Points on a hilly landscape, in no order, each with its height.
From any point a climber steps to the highest of the 2 points nearest to it. It stops when none of these is higher. Distance is the straight distance between rows; heights are no part of it.
vikal: 94,108,170,130,141,135,111,136,139,97,88,87,93,143,128,137,167,132,126,120,98,52,124,138,171  height 409
Vofe: 92,143,157,155,139,138,115,166,128,115,111,129,159,120,144,96,134,101,136,126,106,82,122,112,180  height 343
nas: 149,116,107,133,116,126,141,124,84,119,126,122,87,120,95,125,126,148,157,147,154,148,159,139,131  height 44
dul: 92,134,149,159,121,133,131,156,168,104,144,126,101,138,163,89,141,114,160,90,109,112,88,118,157  height 468
baset: 98,111,151,114,124,118,121,117,169,108,101,104,68,147,125,155,174,144,144,143,82,55,105,177,154  height 475
mag: 124,118,144,189,131,141,108,162,161,100,103,115,147,135,165,116,118,97,103,107,128,113,132,123,107  height 327
laf: 127,107,144,151,119,134,117,116,118,88,97,109,120,114,115,126,135,135,136,129,122,74,120,108,131  height 125
beze: 122,110,115,131,133,153,126,112,168,90,174,141,124,127,136,144,132,127,161,94,111,69,91,115,87  height 674
fufo: 102,116,138,150,160,125,151,123,167,106,98,117,128,140,164,122,173,156,136,95,110,107,112,116,166  height 521
boteb: 161,164,91,146,82,140,115,55,110,147,190,155,158,133,110,138,123,93,134,118,140,175,134,126,101  height 266
kab: 150,125,102,94,132,145,151,137,96,152,160,106,144,108,100,191,90,128,112,159,191,168,149,105,111  height 573
ladi: 108,102,141,104,104,91,148,99,125,162,93,154,119,91,96,138,146,121,132,146,104,95,114,141,145  height 563
Dimu: 113,135,123,171,128,153,143,165,160,90,150,114,143,138,180,113,124,87,114,108,119,150,114,115,115  height 357
Befa: 105,120,142,147,120,133,99,144,138,83,100,120,120,116,119,92,159,139,119,111,111,52,87,121,128  height 84
Pim: 118,120,144,93,118,73,162,83,148,121,126,122,54,157,142,134,175,137,149,147,96,100,105,188,141  height 689
Gar: 101,102,158,147,105,172,95,143,157,96,130,112,92,140,143,102,141,119,143,112,94,32,97,107,122  height 43
kole: 120,144,136,110,140,102,100,121,160,122,118,131,106,166,146,146,140,167,167,88,96,127,108,147,120  height 448
nodor: 150,142,139,136,137,144,98,140,163,131,179,160,142,139,144,117,106,97,125,128,107,158,105,121,112  height 393
nabu: 107,116,119,171,97,154,99,130,152,110,120,128,132,133,163,129,149,140,148,81,99,111,135,121,95  height 503
pabo: 127,102,157,162,135,131,120,160,136,112,61,94,130,113,171,130,109,106,101,123,130,134,147,147,141  height 388
Zam: 148,124,84,123,146,179,132,141,97,168,125,172,132,132,90,134,146,136,112,163,133,182,171,100,119  height 678
Vekel: 125,148,90,137,136,154,121,130,137,124,91,189,131,159,101,96,168,160,141,148,111,153,121,102,107  height 662
zalu: 107,123,158,131,114,108,112,124,139,130,61,96,103,163,120,136,169,135,139,133,108,76,105,117,176  height 349
ledis: 103,126,143,115,131,99,150,97,152,126,120,105,101,146,127,125,168,145,133,105,128,124,115,111,161  height 441
Mup: 150,131,118,115,132,138,106,102,134,158,154,177,119,123,112,148,138,121,126,163,139,170,132,125,109  height 589
difu: 157,166,121,144,122,141,133,172,119,95,101,128,152,152,140,120,113,127,123,131,157,173,116,113,126  height 161
nem: 184,154,83,140,116,156,108,82,105,150,192,151,167,162,103,123,123,116,98,129,147,179,158,94,86  height 310
ruv: 90,113,152,89,72,81,143,76,146,142,124,119,76,151,138,118,162,143,159,128,86,67,120,168,135  height 828
Nop: 171,149,85,117,151,136,133,140,103,148,161,117,156,123,83,137,106,124,106,106,163,175,183,113,131  height 303
Milid: 152,115,130,131,133,124,154,91,162,129,146,134,143,119,143,172,112,133,140,124,121,102,97,128,127  height 687
boz: 139,144,95,124,110,139,159,164,106,115,167,107,161,120,106,116,114,127,100,122,163,159,189,102,137  height 255
dogi: 126,102,161,118,117,136,117,119,140,108,142,115,144,98,125,134,96,128,100,89,131,64,132,158,127  height 363
Zanir: 143,120,127,130,134,103,120,130,111,139,93,120,137,126,151,132,117,164,145,125,141,144,137,144,121  height 376
bar: 114,151,114,135,140,132,150,163,153,118,99,145,153,138,132,82,146,136,141,117,121,106,121,106,174  height 427
rer: 102,143,124,187,134,158,115,160,175,93,168,113,112,153,176,83,136,115,139,100,111,135,88,107,122  height 408
moref: 121,120,159,96,96,77,143,87,146,156,101,142,131,90,130,128,132,118,132,115,89,63,111,165,134  height 650
pabut: 103,96,150,142,129,138,131,129,98,126,55,74,127,87,159,136,86,112,82,110,136,119,154,157,129  height 328
nufu: 155,156,122,154,113,128,100,125,149,105,141,119,106,140,118,146,135,132,165,113,96,113,89,126,153  height 42
Gute: 94,131,109,102,117,72,176,98,134,139,100,116,102,139,126,115,162,149,130,132,118,150,127,149,178  height 431
zunu: 110,126,142,132,142,126,118,171,102,106,93,112,155,110,135,96,124,154,97,137,159,118,149,127,144  height 256
Repe: 131,132,157,116,143,79,93,54,129,167,161,159,138,115,139,165,129,119,151,139,86,125,114,164,105  height 543
nesuv: 140,140,105,90,129,136,152,129,110,145,136,145,155,118,117,147,127,157,131,142,140,144,116,118,144  height 461
zife: 99,104,140,121,118,102,111,132,199,130,100,118,64,179,143,127,172,125,166,120,63,37,110,177,141  height 532
Zib: 150,163,113,144,137,135,138,144,147,131,158,157,143,119,133,136,111,86,117,127,119,197,123,117,130  height 356
mivu: 130,137,137,125,143,81,129,128,108,136,68,109,99,146,94,114,159,158,133,158,127,109,112,110,180  height 292
logi: 117,113,152,124,103,139,124,156,81,160,82,71,126,70,148,135,78,89,91,140,155,126,136,148,127  height 276
nako: 112,89,126,128,105,139,130,109,94,155,102,119,131,77,127,156,119,132,99,153,153,130,149,134,100  height 203
ses: 134,111,143,141,158,137,155,122,158,101,132,111,148,117,169,140,120,144,116,109,105,93,109,120,137  height 603
Gato: 121,140,111,132,122,128,122,146,99,139,77,126,136,116,122,104,141,173,126,147,133,127,130,118,137  height 320
Fuf: 148,129,106,136,136,124,133,83,163,122,154,173,119,126,133,153,146,134,140,117,98,104,93,133,100  height 763
Fese: 124,127,111,137,157,122,133,170,53,148,148,76,134,112,132,151,75,115,111,145,152,178,160,123,116  height 86
sivup: 130,90,187,101,129,98,111,82,109,151,123,140,106,112,137,124,78,106,117,152,167,149,136,149,104  height 78
talo: 135,119,157,129,109,134,115,141,118,85,172,99,172,94,131,118,85,128,90,99,155,99,152,154,114  height 279
danug: 135,137,135,130,108,144,132,143,110,108,199,108,169,110,131,114,102,128,108,115,143,153,182,140,103  height 208
Relud: 118,160,134,117,143,116,125,166,158,96,101,138,128,148,164,107,133,149,159,91,117,147,109,146,134  height 375
vap: 144,167,123,128,102,112,109,79,113,125,193,129,163,137,114,129,106,117,114,117,154,152,111,116,95  height 209
Rulu: 143,110,136,134,161,134,132,178,119,111,129,108,153,123,142,115,95,131,91,136,170,165,152,126,121  height 202
vuni: 120,109,183,79,140,106,113,117,115,141,115,114,107,119,114,146,88,138,118,143,153,129,132,156,127  height 104
Bise: 121,164,106,158,156,150,117,184,114,82,74,119,163,145,147,124,139,133,144,129,129,152,133,109,136  height 213
luf: 133,80,147,127,115,98,151,67,116,163,135,171,138,111,139,135,106,104,116,154,158,135,142,131,100  height 54
muf: 103,115,131,149,166,147,140,149,163,112,64,104,144,110,151,129,141,123,112,110,133,109,139,131,159  height 453
degeg: 98,112,160,138,132,164,104,167,137,106,111,106,157,108,133,99,132,106,91,106,110,71,136,131,163  height 275
rom: 103,104,134,149,131,146,153,154,87,137,104,98,132,81,134,144,101,114,96,150,157,139,154,111,120  height 234
gazog: 125,126,92,165,130,162,99,154,173,103,129,140,129,170,140,132,160,142,148,89,114,139,123,108,105  height 559
fanan: 141,120,75,77,140,130,164,141,54,187,182,119,129,92,95,159,66,114,110,146,208,160,151,112,95  height 643
zev: 131,149,95,131,150,167,99,144,158,115,136,176,111,168,112,107,166,138,150,124,96,137,121,114,115  height 608
gedu: 140,136,175,117,168,124,147,161,108,117,159,86,166,126,139,139,74,112,94,151,162,160,154,121,105  height 170
Mabu: 112,116,116,142,102,123,113,109,173,111,166,149,94,174,117,117,138,127,188,84,106,71,75,118,66  height 582
bifu: 139,86,139,125,132,122,147,126,139,140,138,143,146,82,119,120,124,133,103,131,135,84,136,139,144  height 442
zun: 118,106,152,140,106,137,111,107,99,111,124,105,122,104,122,133,136,146,97,147,139,114,151,126,125  height 167
Zuvos: 156,161,83,103,115,148,147,168,77,164,160,108,133,148,92,125,89,108,101,145,204,205,147,77,111  height 783
Ner: 127,141,86,140,133,198,146,137,95,140,100,184,130,138,98,96,163,162,126,166,132,167,144,92,137  height 747
nida: 149,137,124,119,150,79,134,133,131,124,99,117,80,134,112,108,172,151,150,160,100,97,91,154,156  height 248
vabi: 166,160,91,127,131,133,128,117,137,156,159,164,162,139,135,147,101,93,95,123,151,204,120,125,96  height 323
vel: 131,152,97,155,134,148,109,156,162,126,137,156,132,166,121,79,177,139,152,99,125,107,120,106,188  height 354
Dapo: 92,133,130,94,119,85,154,90,107,165,107,147,113,120,109,115,152,154,136,149,117,137,111,124,156  height 496
rarid: 159,155,80,108,133,176,135,113,120,139,147,154,149,129,94,133,162,182,116,141,141,149,127,113,123  height 399
Mebe: 132,103,140,128,133,137,100,103,159,127,181,181,124,118,115,141,140,123,142,150,121,139,140,139,114  height 551
Pudim: 173,164,97,141,122,141,114,158,126,133,111,145,128,142,142,115,129,137,163,147,124,152,117,136,138  height 116
Tave: 109,125,149,101,148,131,110,181,80,134,110,62,137,104,119,154,66,114,88,145,169,159,179,133,103  height 108
Lipek: 141,114,139,127,118,105,129,75,108,124,142,132,100,138,101,137,138,146,152,149,140,128,139,144,111  height 17
midup: 123,117,170,83,146,120,121,138,94,135,136,90,142,103,114,168,64,133,97,134,172,138,157,118,105  height 136
mafis: 146,144,88,89,124,129,172,134,50,168,185,115,140,129,82,125,74,98,98,148,206,194,159,94,88  height 716
kifi: 82,121,139,114,98,112,133,114,151,107,124,119,93,144,148,99,154,136,170,98,87,70,105,144,125  height 657
nutu: 142,135,121,79,136,70,141,87,141,164,134,161,135,120,96,150,119,125,149,113,111,137,116,147,141  height 668
Gita: 138,137,140,145,125,107,85,137,131,127,130,156,123,123,143,106,113,109,152,127,85,151,129,135,115  height 439
sopu: 130,99,143,128,120,161,136,128,166,122,165,166,144,99,119,133,129,120,122,125,129,109,141,134,123  height 502
reti: 111,115,129,107,137,69,162,119,184,141,125,123,64,181,141,139,181,114,171,117,71,66,108,182,150  height 597
dap: 140,126,106,101,135,139,160,101,98,162,121,144,144,107,105,184,107,127,121,148,160,159,123,110,117  height 519
beput: 169,151,132,146,110,155,100,165,152,113,121,136,127,135,140,120,151,131,151,126,128,111,100,137,143  height 79
Sezu: 121,162,130,134,162,123,107,152,122,123,60,134,144,136,146,120,166,160,137,140,115,154,106,120,149  height 265
ropop: 160,143,81,125,126,155,124,99,115,131,168,156,161,141,82,142,135,143,108,113,141,158,161,113,126  height 350
Fodi: 131,122,119,143,98,137,126,125,138,125,96,120,145,139,146,153,131,142,143,112,115,146,147,125,125  height 432
finag: 140,136,127,141,146,140,161,163,68,152,155,88,163,134,143,103,91,108,85,171,161,200,135,78,124  height 688
tavu: 133,126,139,145,127,88,105,83,123,151,127,142,133,119,139,139,116,99,137,121,80,119,116,150,130  height 492
katov: 77,134,138,121,115,110,150,127,170,93,127,129,80,132,139,102,179,112,163,106,80,99,82,135,163  height 554
Nafef: 134,133,127,96,150,73,144,61,120,164,167,186,141,125,128,132,129,127,151,143,88,140,107,150,129  height 598
sifu: 131,114,142,77,116,66,135,89,152,146,127,146,104,108,106,130,116,116,145,112,120,101,119,189,122  height 776
niku: 154,171,104,114,126,171,168,169,85,132,151,114,124,155,115,117,90,112,119,151,177,208,147,84,149  height 806
Ribin: 114,88,152,152,119,173,112,136,139,109,120,111,143,94,150,123,125,112,77,94,121,77,167,156,132  height 286
pip: 146,125,116,132,136,123,135,152,68,124,129,85,113,100,102,141,86,139,134,142,174,174,150,120,135  height 68
pogek: 132,160,136,131,125,158,144,189,107,127,169,114,158,144,140,110,102,103,110,166,157,202,164,102,128  height 743
ketus: 122,143,110,132,121,112,101,107,170,114,132,137,84,184,143,145,159,138,179,107,75,88,81,135,95  height 510
kaner: 139,141,110,127,156,153,126,154,130,168,104,171,112,118,110,141,143,126,122,169,133,166,129,111,132  height 635
Fetef: 143,84,150,149,112,110,115,51,107,148,140,134,137,133,123,133,129,118,138,150,125,115,152,126,102  height 32

For each start below, name the point where the climber stops.
mivu -> ruv
beput -> Ner
nodor -> sifu
ropop -> niku
gedu -> Ner
bifu -> Ner

Call two points neighbours if one is among the 2 nearest of the other. Go from one point of each pair to the other, from neighbour to neighbour, staying as high as possible. Name the lowest point that can't be avoided.
ruv / sifu -> mag
Fuf / sifu -> Gute
bar / Ner -> vel
